Each row is a point on a landscape with many peaks, with its height.
A climber steps from a point to the highest of its 2 nearest points, and stops where none of them is higher. Distance is the straight distance between rows; heights are no part of it.
q352: [ 82 153 157 133 147 131  97  86 164 111 184 147 124 105 142 137 128 119
 125 157  96  86 178 150 140 122  69  65  63 123 126 153 128 153 110 114
 133 138 125 173 103 181 107 190 124 159 133 122  60 153]  (h 32.8)
q54: [152 101  97 100 116  96 146 146 109 109 131  82 124 118 117 137 163 124
 155 171 147 125 116 141 114  68 159 144 137 135 123 103 146 115 104 183
 209 156  81  99 138  98 136  93 123 165 143 147 188 139]  (h 31.5)
q472: [ 82 203 113 108 120 125 130 104 164 138 133 153 104 176 114 200 106 117
  63 110 126 134 158 112 132  38  91 162  94 120 123  88  85 136  84  66
 157 108 173 146 135 121  84 189 136  89 149 128 157 107]  (h 37.7)
q390: [131 138 116 133 135 142  94  97 114 148 156  97 125 114 139 145 159 108
 154 189 134 115 101 126  70 110 123  83 114 134 143 137 142 103 127 168
 161 150  68 136 118 159 130 139  78 156  99 135 109 135]  (h 35.0)
q259: [205 103 133 142 132 138  76  88 111 114 135  60 147 109 126 118 169 154
 172 182 137 148  70 126  67 137 147  92 135 143 120 139 161 101 142 153
 170 137  71  94 144  89 130 106 107 131  78 135 155 110]  (h 43.8)
q919: [136  97  92 111  95  80 167 173  87 131 126 122 108 134 136 118 157 100
 143 147 149 146 112 105 111 114 168 156 178 163 159  96 133  98 118 169
 125 134  95  98 120 146 160  78 125 156 139 138 168 158]  (h 50.7)
q836: [ 93 196 152 145 151 156  66  62 115 179 167 134 131 111 130 152 117 120
 115 177 103  93 111 120  96 110  95  68  95 111 163 169 132 130 134 117
 129 133 101 151 110 195 115 196  71 129 117 109  73 122]  (h 27.7)
q776: [146 100 107 100  80 130 180 176  81 139  50 149 104 128 130 121 108 106
 128  87 132 160  62  78 158 154 170 164 144 140 146 123 133 101 194 151
  42 133 128 131 120 168 119  92 113 130 129 145 142 134]  (h 49.7)
q843: [ 97 141  92 104 119 104 153 145 138 128  86 148 113 171 111 146 122  73
  89 108 174 157 156 122 130  45 124 213 130 149 103  76  76 133  82  93
 159 106 173 117 147  71 107 128 166  95 142 137 176 121]  (h 58.1)
q640: [171  93 111  95 138  89 147 164 137  85 152  93 144 107 123 129 138 177
 132 135 133  85 158 158 152 136 160 135 168 127 133  97 164 142  81 143
 190 144 103  86 153  91 150  72 176 158 161 123 200 148]  (h 69.3)
q509: [142  97 127 106 127  93 143 175 133 108 169 117 140 110 152 117 147 165
 141 134 116  92 146 140 134 192 141 115 196 139 176 102 175 129 125 134
 114 135 102  97 121 162 148  74 157 158 142 115 134 157]  (h 47.5)
q950: [114 122 136 144 125 112 108 115 126 127 160 129 106 129 140 105 152  97
 136 157 129 137 128 126  76 136 116  98 144 151 146 120 123 100 118 157
 127 126 106 131 112 166 149 137 114 142 112 124  92 135]  (h 39.2)
q695: [111 151  81  77 109 121 173 135  76 178  97 120 108 130 114 191 105 121
 125 142 140 119  82  89 157  50 166 162 139 100 164 106 145 116 147 145
 148 141 107  91 144 147 123 108  91 136 198 138 198 125]  (h 21.1)
q188: [181  64 115 105 129  84 172 168 133  71 127  91 145 104 112 123 146 172
 155 141 139 107 161 159 164 141 162 156 144 140  98  97 150 136  98 177
 192 162 115 116 136  82 141  71 181 167 144 129 208 167]  (h 62.1)
q550: [ 75 159 110 112 113 145 155 153 124 149 117 195 108 153 134 132 105  91
  79  71 127 158 127  99 123 152 105 163 117 139 153 117  92 132 139  62
  73 130 182 112 122 146 113 142 124 107 131 137 100 131]  (h 59.8)
q505: [192 107 176 155 168 160  66  87 128  92 162  52 180  99 132 108 127 223
 150 149 105 113 106 137 141 219 143  81 155  91 109 179 199 146 147 109
 117 106 100  95 161  69 131 107 145 110  96 124 127  91]  (h 52.7)
q501: [100 110 113 115 123  91 148 160 168  88 159 135 122 124 130 118 146 130
 131 124 125  96 185 165 136 119 124 133 132 155 111  94 110 140  68 140
 167 142 133 132 120 120 133 112 183 165 152 117 138 179]  (h 37.0)
q999: [150 108 110 139 123 111 146 157 116 137  94 120 130 151 121 109 138 109
 120 116 164 159 123 123 118 103 144 162 158 123 119  98 120 119 123 150
 147 118 137 100 160  77 156  99 142  98 142 146 165 108]  (h 62.8)
q167: [101 155  91  68 104 143 171 151  86 185  88 153 110 145 124 171  95 117
 109 101 120 124 101  90 159  93 143 165 126 110 165 112 130 127 148  99
 110 140 129 108 135 159 114 131  93 131 189 135 165 133]  (h 18.6)
q379: [161 131 136 115 146 137 101 103 117 128 156  82 159  96 132 147 147 174
 131 162 122  86 115 153 122 132 140  89 145 115 145 138 185 138 120 127
 193 152  75  96 150 104 139 112 125 141 128 122 138 111]  (h 55.4)
q253: [138 177 154 148 141 179  93  89  99 182 121 103 146 131 121 136 115 123
 133 147 125 129  55 112 116  95 131  89 110 101 148 180 123 108 170 123
 133 122 105 132 149 145 135 171  76  90 113 120  99  79]  (h 60.5)
q540: [ 69 188 103 100 120 128 133 103 124 178 135 151  78 171 121 189 123  71
  82 131 142 163 109 101 113  21 106 165 106 139 120  92  79 116 108  81
 147 105 146 151 128 145  93 173  95  99 145 124 170 115]  (h 40.9)
q433: [103  94 107  77  88  97 182 182 142 124 129 175 122 109 152 130 118 131
 122 108  92  79 174 130 180 167 127 152 117 141 154 112 131 141 133 118
  86 156 133 144  95 188 127  98 139 197 161 128 120 188]  (h 31.4)
q278: [158  81 163 192 157 130  99 131 149  91 142 116 123 124 118  60 145 161
 160 113 138 183 161 144 111 214 150 112 154 142  77 139 125 135 138 151
  67  99 155 122 113  77 128 104 169  92  78 128  99 124]  (h 55.6)
q7: [170 103 166 143 152 137 103 110 137  75 165  75 166  98 135 111 128 201
 141 136  97  94 140 143 166 227 138  91 149  90 106 177 188 165 163 129
  72 109 106 120 131 108 105 109 154 144 108 117 106 111]  (h 47.6)
q953: [135 130 115  89  93 116 156 148 103 142 114 103 131  88 130 150 101 144
 170 163  91  79 106 109 164 143 160 106 114  97 158 167 188 129 198 177
  84 154  71 153  98 198 107 117  95 182 143 126 133 156]  (h 12.0)
q679: [119 190 161 140 166 159  60  62 149 161 158  92 170 122 123 168 118 166
  93 173 117  84 103 139 122  87 102  82 120 101 144 156 153 149 108  84
 208 130 108 108 164  99 135 178 114 101 114 112 112  86]  (h 63.1)
q336: [120 108 116 129 142  82 117 151 147 100 166 122 116 130 144 101 166 128
 137 142 143 122 170 164  96 120 123 121 160 166 118  94 100 122  67 149
 182 139 123 121 117 113 133 110 170 149 122 124 143 156]  (h 39.7)
q318: [167  62 144 165 131 107 125 124 141  61 129 102 123 120 109  94 154 117
 192 133 138 158 148 139 109 173 137 120 104 157  56 156 122 115 140 191
 120 141 116 171  95 108 118 111 143 147  84 151 125 160]  (h 36.7)
q839: [156  87 164 193 143 139  89  94 159  94 135 105 120 128 121  81 164 135
 157 138 158 164 158 139  72 126 122 116 106 146  62 137 102 129  97 164
 176 114 146 137 132  51 129 149 155 109  76 140 115 126]  (h 39.4)
q292: [139  98 108 165 107 132 165 146 100 152  67 171 106 165 107  90 132  59
 130  96 177 223  98 103 109 131 132 159 124 163 102 117  68  89 150 156
  82 107 168 141 114 104 136 119 122 102  99 141 108 115]  (h 54.8)
q911: [133  98 117 140 121  78 130 160 120 106 183 129 112 108 157  90 165 122
 146 150 128 128 144 140  90 169 147 111 188 168 158  97 141  97 105 165
 122 133  98 106 110 157 153  83 146 162 126 109 134 166]  (h 45.0)
q652: [ 57 201 120 103 118 103  94 102 148 148 195 156  87 122 150 190 134 111
  85 167 109  92 155 119 101  57  73 103 108 134 145  78 105 124  72  92
 155 124 129 148 107 177  97 186 112 137 141 113 131 142]  (h 35.1)
q902: [ 76 194  96 110 112 152 164 136  82 182 132 197  77 154 133 152 126  76
  76 107 152 170  77  78  85  94 113 149 149 147 176  85 101 102 137  75
  87  95 150 108 135 163 123 133  76  92 151 113 133 114]  (h 53.5)
q171: [171  92 141 141 138 120 109 102 125  89 154  82 134 102 133 129 167 145
 171 161 133 124 108 137  85 165 145  91 129 150 108 140 163 116 130 178
 161 148  80 114 120 121 126 114 127 153  88 137 135 138]  (h 39.9)
q969: [137 111 189 162 146 157  89  65 150  91 153  91 155 104 111 108 103 167
 149 131  88 112 132 150 164 181 108  78  80  86  87 204 152 169 168 130
  96 116 125 174 117 127  96 176 116 135 101 115  64 104]  (h 24.1)
q907: [122 144 101 106 133 105 152 162 141 126  97 130 131 159 129 137 120 127
  89  85 167 144 151 137 135  75 132 198 169 128 127  75 105 137  78  80
 163 103 166  82 169  60 128 110 175  85 159 134 187 107]  (h 62.9)
q985: [136 119  96  93 133  89 155 161 144 121 120 112 133 147 121 148 131 133
 100 120 140 131 170 150 161  66 135 187 169 136 114  79 112 159  73 116
 187 130 156  88 163  65 137 104 180 114 162 131 202 122]  (h 67.4)
q812: [142  63 155 166 134 121 140 132 164  63 117 124 119 123 112  85 128 133
 175 105 127 159 176 149 137 190 127 134  86 148  39 148 117 139 142 163
  81 130 142 182  90 114 116 119 169 140  91 141 117 157]  (h 43.5)
q587: [159 116  78  93 101 107 158 137  87 142  95  74 112 117 108 168 151 113
 154 174 150 127  92 124 133  48 172 151 139 131 144 105 151 111 124 182
 200 145  68  97 149 105 146 101 120 139 147 158 215 131]  (h 27.5)
q67: [153  71 112  95 121 103 196 179 158  82  81 143 135 115 114 114 125 139
 147  95 123 139 182 157 174 128 161 204 124 150  80 118 112 135 102 143
 148 147 157 127 119  91 144  71 179 158 144 148 190 169]  (h 44.8)
q506: [198  84 141 157 151 125 121 151 132 101 113  92 152 132 122  84 139 170
 159 108 156 173 133 134 119 173 172 143 180 134  91 126 149 124 129 149
 114 113 136 103 150  57 152  75 180  96 112 141 175 112]  (h 65.7)
q38: [102 152 121  94 133 108 119 140 115 147 167 141 118 114 151 153 125 136
 109 147 124  75 127 117 123 135 123 107 175 128 198 107 165 111 118 116
 124 124 104  95 118 176 149 113 121 154 154 112 125 134]  (h 63.8)
q189: [ 95 137 100 107  91 145 181 153  89 174  94 184  88 149 140 128 106  70
 127  96 136 167  70  71 120 136 137 151 104 148 151 132  98  96 170 133
  54 122 141 153  95 177 120 129  84 145 135 143 106 135]  (h 74.3)
q450: [143 145 175 175 169 161  65  90 125 127 138 120 161 136 144  87 139 174
 100 115 131 140 112 135  93 177 124 102 190 114 143 140 137 132 127  76
 119  89 141  78 171  97 158 134 138  67 106 112  80  76]  (h 59.2)
q714: [203 103 133 154 129 152 128 146 105 123  70  85 153 143 120 111 125 156
 144 101 152 164  93 127 144 141 157 156 166  99 108 150 147 110 165 144
 117 106 145 102 170  66 144  98 149  78 124 142 175  90]  (h 63.7)
q940: [144 137 151 144 153 155 105  94 157 115 130 111 152 133 109 157 123 160
 124 119 129 106 148 153 144  95 108 113  87 106  93 132 129 150  97 114
 194 129 153 139 165  65 117 159 142 103 131 136 129  95]  (h 32.7)
q951: [142  99 111 114 133 133 165 175 164 122  57 160 141 148 118 115  88 136
 113  40 145 152 180 143 173 125 137 213 128 117  87 111  98 154 116  83
 128 123 195 111 154  61 125 102 190  84 145 146 154 126]  (h 36.4)
q805: [133 103 146 183 153 129 103 123 145 113 147 138 120 134 132  59 154 125
 136 129 148 179 131 142  86 193 136 108 173 150 114 118  98 116 116 145
 115 101 155 113 128  98 151 107 162 102  92 121 102 123]  (h 60.6)
q372: [149 148 167 166 127 193  93  88 111 162 107  87 161 135 110 131  97 117
 143 129 120 141  69 115 140 115 123  92  74  89 104 205 111 128 187 130
 117 112 120 175 134 126 118 183  79  84 101 125 100  88]  (h 52.5)
q666: [119  94 127 134 113 123 161 140 163  94  91 165 116 131 109 126 120 100
 143 105 121 134 182 145 148 101 110 156  49 140  75 140  85 138 115 150
 137 156 163 195 104 129 115 146 147 145 138 146 115 158]  (h 13.9)
q399: [ 85 175 150 117 145 144  87  81 139 140 175 135 150  94 135 146 103 152
 119 159  78  65 134 134 159 150 100  75 106  87 178 161 161 164 146  96
 101 134 109 142 113 194 103 168  93 143 136 108  53 117]  (h 37.8)
q158: [111 180 141 123 154 143  57  83 114 155 182 122 141 108 157 135 149 159
 100 180 114  90 107 126  76 121 112  90 176 126 185 122 158 121 108  95
 155 123  87  84 151 149 151 129 101 118 112 103  92 109]  (h 63.9)
q403: [171  89 123 157 113 114 150 150  97 118  89 127 117 137 127  95 149  93
 152 123 155 185  95 111 106 171 151 142 169 159 110 130 120  86 161 184
  85 121 131 123 122 130 149  93 136 121 106 138 136 123]  (h 63.6)
q929: [135 129 120 153 129 158 144 141 123 145  65 141 126 159 112 130 111  92
 122  94 157 183 111 115 131  92 126 167 107 124 109 129  91 122 140 128
 122  99 166 145 148  87 136 142 117  86 126 139 127  99]  (h 51.3)
q571: [118 161 121 118 135 123 100 124  99 149 160 136 129 126 148 133 143 143
 102 138 133 111 116 126 102 125 125 118 192 121 182  99 150 117 111 114
 139 114 112  81 144 138 149 114 123 120 149 104 125 110]  (h 67.2)
q243: [ 94 154 119 132 116 133 130 132 113 145 152 164  96 143 138 118 134  77
 120 132 130 129 117 107  96 119 117 122 119 139 151 123 107 102 131 136
  95 124 128 145 112 174 135 147  97 138 120 118  94 122]  (h 35.6)
q513: [159 104 133 109 116  97 132 156 112 110 147 106 144  93 141 122 134 156
 155 145 112  86 116 125 137 191 149  98 178 115 163 140 207 132 169 146
  95 134  81 109 123 173 141  85 130 165 126 119 133 141]  (h 49.9)
q524: [134  99 128 129 114 123 144 138 138 105 101 133 124 144 106 136 129  95
 153 127 139 140 149 144 138  91 126 149  70 135  84 132 101 126 115 169
 166 149 137 170 116 110 120 127 137 140 131 148 143 146]  (h 17.7)
q317: [122 111 116 152 123 147 166 145 128 139  59 171 108 166 113 112 106  68
 132  67 153 188 120 112 138 112 116 173  72 136  86 135  68 115 145 127
  91 124 178 166 121 106 122 144 126 107 118 147  95 124]  (h 47.8)
q473: [136 139 136 124 146 136 134 129 177 100 111 123 162 138 123 145 102 163
 121  89 117  94 166 160 177 116 107 139 100  98 115 141 136 167 107 100
 153 148 168 140 159  89 126 138 160 111 153 124 127 119]  (h 32.6)
q363: [104 113 124 144 120  86 122 138 142 109 177 137 106 130 152  97 172 106
 127 149 136 124 157 139  89 135 111 106 157 165 141 106 104 106  96 152
 136 125 115 116 116 145 144 120 155 156 119 114 114 158]  (h 42.3)
q949: [178 126 136 158 134 164 116 131 102 140  83 101 153 142 116 111 120 141
 139 108 147 163  75 112 127 144 141 138 156 100 135 166 143 118 174 130
 109 102 138 118 174  91 137 118 133  75 122 128 122  81]  (h 57.8)
q842: [133 196 165 151 156 178  59  73 129 170 127  95 175 128 122 146 122 155
 111 152 119 109  84 129 122  97 114  93 118  88 143 171 134 141 141  96
 169 123 107 123 164 110 129 172  93  90 112 112  99  73]  (h 67.3)
q849: [123  85 122 118 132 123 163 150 181  70  88 171 135 128 105 122 110 126
 139  72 124 130 204 164 182 129 114 177  65 138  57 135  83 159 113 122
 140 151 189 178 122  97 119 132 170 130 136 146 135 156]  (h 11.1)
q681: [111 135 135 165 141 129 129 135 130 133 130 168 117 150 134  82 138 100
  98  97 156 172 134 125  85 154 112 131 177 155 142 100  76 122 118 119
  96  96 169 103 128 111 153 115 150  94 119 120  98 120]  (h 64.9)
q693: [176  78 127 163 121 114 132 133 126  99  92 108 113 135 108  89 153  96
 178 130 161 186 129 136 104 124 147 145 116 158  63 136 110  96 133 202
 145 139 134 161 127  87 133 116 143 122  91 152 142 140]  (h 29.9)
q938: [101 153 115 136 123 148 137 118 119 155 112 156  98 151 120 152 120  71
 129 121 131 161 109 107 103  89 111 131  82 135 120 139  89 107 141 136
 119 127 134 166 103 157 119 169  91 130 141 139 106 125]  (h 36.0)
q149: [102 146 110  90 112 140 155 148 100 160 106 144 126 131 133 150  93 122
 122 103 124 116 103  99 150 125 137 131 116 102 168 147 143 123 174 124
  91 144 124 125 128 168 116 136  90 143 170 120 126 128]  (h 16.7)
q410: [133 139 120 149 130 134 131 130 112 153  94 127 128 169 116 137 136 108
 111 120 162 152 101 122 104  71 124 158 145 116 126 117 115 125 123 121
 154 103 140 103 164  74 144 123 125  75 136 143 149  90]  (h 56.9)
q688: [ 62 145 104 113 112 144 166 143 105 166 126 211  81 154 138 132 118  67
  78  86 146 168 108  88  99 137  95 152  95 158 147 109  76 106 138  91
  53 119 166 144  92 185 113 150  95 128 126 127  86 149]  (h 64.4)
q913: [173  88 122 170 133 115 135 157 117 120  97 117 120 138 115  77 143 123
 151 112 166 201 119 127  97 169 163 153 195 155 106 106 117 110 128 164
 109 104 150  92 141  78 151  74 175  88 100 136 170 115]  (h 72.3)
q662: [ 68 145  85  42  99  78 164 180 139 138 164 174 112 108 162 158 108 140
  92 111 100  47 182 130 178 122 122 132 155 140 187  81 153 141  82  79
 124 155 132 113 107 182 123 118 136 178 185 114 147 185]  (h 57.7)
q638: [ 91 139 156 121 136 133 112 114 154 119 176 145 131 111 144 140 113 131
 125 140  94  81 165 142 144 148  95  79 104 108 154 131 148 164 127 111
 116 135 129 146 107 178 110 161 112 153 136 113  52 142]  (h 35.3)
q343: [175 120 132 109 134 125 109 121 113 126 160  77 150  95 139 138 143 185
 147 165 106  83  93 131 124 165 144  88 173 114 179 131 207 132 143 139
 156 141  64  88 142 139 144  92 122 157 122 118 138 126]  (h 52.8)
q743: [127  94  99 100 113  67 142 161 117  96 167 101 117 111 133 120 167 120
 150 168 141 114 153 146 107  97 147 135 155 159 127  80 133 113  71 181
 186 155  83  99 122 120 142  97 153 184 136 128 179 167]  (h 35.9)
q256: [ 90 198 138 151 147 157  87  83 115 165 154 151 123 145 132 144 127 107
  90 146 125 133  98 102  89 102 105 110 128 123 154 130 106 115 124  77
 127 109 138 124 125 156 134 170  81  93 120 115  99  90]  (h 47.9)
q917: [171  77 111 134 113 128 163 146 134  97  60 123 124 138 102 129 131  96
 173 124 147 176 158 138 142  95 149 181  85 137  59 133  95 118 121 186
 167 151 133 166 128  74 130 117 145 140 127 156 170 145]  (h 23.1)
q194: [136 153  84  86 113 119 167 132  83 167  83  82 128 111 103 188 127 137
 139 175 139 106  80 119 157  37 176 149 133  99 152 122 161 128 142 169
 197 153  73  82 158 113 126 107 101 133 177 157 229 125]  (h 24.3)
q892: [119 124  95 137  96 122 177 152  82 164  88 174  86 147 114 101 129  51
 115 110 165 192  82  83 102 114 141 159 142 172 141 100  86  74 144 160
  61 109 139 131 102 155 145 118 105 127 124 132 120 131]  (h 63.0)
q224: [134 110 128 177 132 128 126 113 108 150 106 152 110 164 117  88 160  62
 135 128 172 210  97 112  65 114 128 131 137 165 105 108  74  80 116 164
 119 105 144 147 119 105 146 143 112  91  84 130 110 100]  (h 48.6)
q647: [183 119 183 167 181 163  69  91 132 118 147  91 171 120 133 100 130 204
 128 138 124 127 108 145 122 198 130  96 184 102 123 157 177 152 139  93
 132 107 126  75 172  58 156 129 148  73  96 122 105  75]  (h 56.6)
q309: [ 90 215 159 144 134 182  87  81  96 169 156 165 131 142 140 122 113 121
  73 129 110 115  90  99 107 144  89 101 144 116 183 133 118 119 145  48
  73  97 144 112 133 178 138 168  74  83 127  92  59  88]  (h 45.2)
q209: [ 92 206 123 105 142 131  92  90 138 170 165 124 130 119 138 191 118 155
  96 160 105  71 129 121 129  76 114  93 128 107 171 120 149 129 102  93
 177 132 114 117 125 153 129 168 104 124 147 108 121 112]  (h 39.5)
q898: [163 113 168 160 150 164 113 115 149 102 109 106 165 129 106 122  91 162
 151  95 124 108 133 141 162 147 122 117  85  80  87 180 134 172 155 117
 118 127 156 158 149  90 109 157 145 100 123 121 114  97]  (h 29.6)
q271: [174 131 154 149 136 154  66  75  98 154 139  89 144 113 133 122 161 146
 139 181 139 141  49 121  82 137 142  84 156 123 150 145 159 101 157 135
 146 134  73 102 142 119 145 122  81 114  84 125 103  98]  (h 48.0)
q867: [160 141 152 124 164 162  66  66 138 148 165  69 179  92 142 158 136 191
 117 176 109  71  84 148 124 122 121  76 126 106 138 168 178 151 115 107
 206 153  83  94 160  99 134 137 117 125 103 121 117  89]  (h 58.9)
q861: [134 182 154 127 159 157  37  58 120 172 179  95 160  93 144 155 146 180
 115 194 109  82  78 132 100 124 121  83 167 114 180 150 175 132 118 100
 186 140  59  81 144 131 148 134  91 131  95 103  97 105]  (h 61.4)
q439: [ 84 207 127 127 126 144 108 108 111 167 148 166  91 156 146 147 131  93
  65 133 142 150 103  94  69  75  99 135 159 147 170  83 100  99 107  68
 111  86 139 112 132 163 132 148  93  87 129 102 129  94]  (h 50.8)
q532: [154 117 119 127  93 132 146 128  99 142  73  84 128 120 103 145 111 102
 181 151 128 137  90 120 147  98 149 107  51 113  92 176 123 118 183 204
 128 167  80 192 100 161 106 147  90 150 115 145 144 145]  (h 5.9)
q195: [167  78 177 176 162 127 108 124 168  66 127 104 136 117 117  79 123 171
 178 115 129 162 180 148 136 215 150 127 124 132  46 151 138 153 138 148
  70 110 150 155 103  74 122 106 179 121  91 137 114 143]  (h 50.2)
q462: [132  90  94  82 125 121 191 180 156 109  47 162 138 129 121 139  97 129
 103  60 136 137 175 151 186 120 138 221 111 134  90 114  96 145 114  94
 138 146 182 116 140  89 130  85 175 137 150 159 178 151]  (h 39.0)
q820: [ 80 181 165 147 141 149  83  70 152 135 167 132 124 121 126 148 131 114
 115 163  92  93 146 136 103 106  86  73  65 122 134 158 119 140 127 115
 138 136 118 174  98 187 111 201  82 137 116 118  50 129]  (h 30.0)
q455: [ 73  92 115  98  90  95 173 187 154 109 146 187 117 106 162  95 114 128
 116  90  84  91 191 146 180 215 118 146 122 150 148 119 124 156 137  95
  48 144 156 144  98 185 131  96 157 196 147 126  90 196]  (h 33.9)
q332: [153 118 165 173 156 144  90  85 155  97 124 106 139 135 116 121 140 141
 145 132 145 142 150 161 105 107 108 107  98 115  75 141 116 140 103 128
 188 126 133 152 150  70 128 159 143 115 106 137 110 108]  (h 35.4)
q520: [ 88  81 137 115 114 108 150 166 157  95 168 165 125 117 149  90 124 132
 135 100  92 103 181 132 173 215 119 117 121 137 141 136 132 162 154 112
  52 123 135 153  93 178 129 115 145 175 133 125  68 178]  (h 36.5)
q697: [145  56 134 132 115 108 161 149 173  79 111 144 125 113 118 101 128 127
 171 109 114 128 186 149 160 171 142 151  86 142  70 141 119 152 127 173
 101 142 141 184  94 134 122 109 167 168 119 145 134 169]  (h 37.4)
q76: [ 79 200 134 123 139 121  65  77 150 149 200 135 113 122 153 162 146 132
  94 179 107  90 162 138  88  81  85  89 123 141 152 104 118 120  68  94
 173 118 115 125 121 166 124 175 118 144 119 107 103 127]  (h 37.3)
q39: [148  85 145 131 130 113 132 126 139  64 168 106 153  96 131  91 129 189
 132 131  88 107 149 140 176 250 150 105 158 105 111 163 196 172 175 122
  40 106 120 142 107 141 102 102 141 166 116 120 114 137]  (h 43.6)
q214: [166 119 131 115  92 132 139 131 105 138  96  68 137  95 117 144 113 129
 179 161 112 102  76 132 164 135 157  92  80  99 120 185 180 121 208 194
 104 158  71 179 104 177  96 124  95 158 120 136 148 154]  (h 9.6)
q123: [ 83 196 143 110 135 165  95  94 116 195 158 166 130 134 136 163  90 139
  85 127  95  82  92 109 137 133 110  92 124  89 198 142 142 138 161  50
  86 114 136 113 126 195 111 180  66 112 146 100  88 106]  (h 42.9)
q507: [120  73 139 122 134 103 153 158 185  66 151 144 137 119 120  96 128 148
 149 114 110 106 213 180 160 160 119 132 103 154  84 111 119 153  83 134
 136 151 160 165 100 123 138 113 185 170 136 134 139 183]  (h 32.9)
q28: [ 89 177 124 144 133 168 130 100 144 155  93 152 127 152 112 160  97  91
 114  98 129 147 115 109 136  77  96 142  49 109 109 147  77 140 136  93
 131 111 169 184 116 137  96 192  95 100 136 136 106 108]  (h 40.3)
q709: [125 134 129 108 138 126 158 153 180 105 100 154 143 141 127 133 104 154
  94  65 122 114 193 163 177 118 108 167 118 117 120 100 108 163  82  73
 145 126 189 123 145  78 113 126 181  98 153 141 139 132]  (h 34.6)
q338: [177  89 107 135  94 110 168 169  82 135  61 125 117 129 119  97 136 104
 147 103 148 186  75  92 146 174 157 160 160 157 130 137 128  88 182 173
  52 122 118 130 118 153 137  78 127 125 118 135 143 133]  (h 56.5)
q814: [ 87 151  99  70 115  83 137 161 132 134 193 154 119  94 165 160 123 153
 113 156 104  42 172 139 155 126 128 103 158 121 179  82 183 136  86 102
 144 136 104 100 115 178 143 115 132 170 177 101 138 163]  (h 60.3)
q883: [124 155 145 162 124 175 126 121 107 170  85 125 139 151 107 147  88  90
 133 106 138 162  76 103 139  93 122 116  64 100 106 185  92 127 172 131
 106 120 152 178 125 126 108 198  82  89 126 136 105 105]  (h 45.3)
q526: [117 123 114  75  85 140 177 158 115 158  99 139 135 110 126 152  79 138
 145 118  84  86 107 107 194 140 161 135  95  93 159 156 163 141 201 140
  79 160 107 153 108 195  92 123  95 178 159 129 127 156]  (h 14.1)
q626: [ 70 146  96  49  96 103 172 167 159 134 155 184 116 122 159 171  94 144
  87 101  76  42 197 132 200 119 104 138  99 134 167  80 140 155  95  72
 126 169 163 133 108 182 101 141 142 175 171 120 137 181]  (h 54.9)
q711: [157  99 123 137 121 109 132 123 117 107 137  99 120 111 124 131 156 115
 172 176 128 124 116 141 101 128 130 100 106 137 121 136 149 107 127 185
 160 169  81 144 114 139 126 121 109 163 105 149 141 146]  (h 36.2)
q941: [115  90 151 130 131 104 133 139 160  80 184 135 134 106 146  77 130 168
 131 115  90 110 165 142 161 243 132  95 157 130 141 136 154 161 144 124
  38 109 134 129 106 160 132  96 150 157 125 119  74 151]  (h 39.8)
q179: [ 92 176 113 124 116 164 149 141  88 171 100 180 115 164 134 154 101 108
  73  77 145 156  82  77 117 116 113 167 135 115 163 111 102 119 129  55
  96 115 171 108 146 137 112 152 101  90 146 123 126  93]  (h 56.4)
q658: [109  93 106 106  94 104 163 172 132 122 134 162  94 125 146 131 122 108
 146 125 102 100 158 117 147 153 124 134  97 159 136 133 122 127 140 153
  91 154 112 162  80 199 127 108 124 192 142 135 107 188]  (h 28.4)
q768: [ 85 197 147 118 143 161  92  75 121 187 153 128 156 104 135 151  79 152
 119 148  84  72  94 122 147 123 115  72  93  76 183 182 150 148 175 101
 107 132 107 142 120 191 108 179  63 128 141 104  78 116]  (h 40.2)
q18: [136 121  96 117 118 101 154 157  88 144 109 109 120 144 126 120 152 105
 118 143 158 160  97 108 100  95 153 157 193 140 158  83 131  92 122 153
 152 122 104  74 144 118 157  90 130 122 143 134 181 107]  (h 56.0)
q448: [135 102 165 163 147 150 109 107 159  88 133 123 150 119 118 102 115 151
 146 102 109 122 143 149 162 182 108 101  95 100  95 176 139 167 165 128
  84 118 144 163 114 134  99 155 136 127 106 128  73 116]  (h 26.7)
q454: [ 87 139  92 107 117 104 150 136 141 121 112 150 112 154 115 161 130  91
 108 111 138 143 160 130 125  43 109 174 100 147 108  92  75 131  80 121
 158 124 159 146 123 111 102 146 141 123 147 140 160 127]  (h 52.3)
q5: [173  50 125 123 130 100 173 166 147  56 109 113 132 109 113 101 149 155
 175 121 138 135 180 150 150 154 155 167 123 156  66 112 129 145 105 176
 154 154 137 141 116 100 142  75 188 166 124 148 198 176]  (h 53.0)
q485: [152  99 113 104 140  92 155 168 143 104 136 108 138 134 131 104 141 166
 122 114 142 120 165 161 151 131 153 156 188 136 133  95 144 146  77 133
 173 122 139  78 150  75 150  71 189 129 155 126 182 136]  (h 74.7)
q824: [ 88 153 104 118 111 114 141 110 130 156 119 138  84 167 104 170 141  55
 103 145 152 167 146 117 115  18 106 164  89 144  87  94  76 116  88 121
 169 114 144 156 131 116  99 170 120 120 138 137 172 126]  (h 46.2)
q741: [ 79 203 119  98 138 145 111 104 123 182 158 149 128 126 149 186  97 148
  93 134  97  85 124 115 138  99 111 106 122  98 192 128 142 132 128  70
 125 122 131 109 129 176 116 158  94 119 163 108 119 111]  (h 41.1)
q970: [176 127 144 155 143 157  91 111 107 132 107  76 155 125 128 117 132 147
 148 139 131 134  77 122 121 148 136 106 145 102 129 160 148 114 155 140
 135 120 106 114 167 102 140 128 112  97 100 122 129  96]  (h 52.9)
q345: [129 162 157 175 139 156  99 109 124 141 135 150 128 151 139  95 134 125
  91 109 149 164 106 122  76 159 107 125 181 124 156 120 105 120 128  76
 116  81 161  81 147 105 158 132 129  64 120 108  98  80]  (h 61.6)
q26: [126 117 151 187 146 131 105 103 135 113 132 127 117 148 125  83 170  86
 143 140 150 183 147 136  61 110 113 125 127 165  85 130  73 100 103 162
 165 117 151 150 130  96 135 149 132 111  82 124 108 119]  (h 43.9)

Two climbers start at each pair of points below. Name the first point that both come to, or write -.
q433 / q149 | -
q256 / q938 | -
q540 / q472 | q454

For each start below, name the point where the climber stops.
q309 | q189
q448 | q485
q214 | q363
q969 | q485
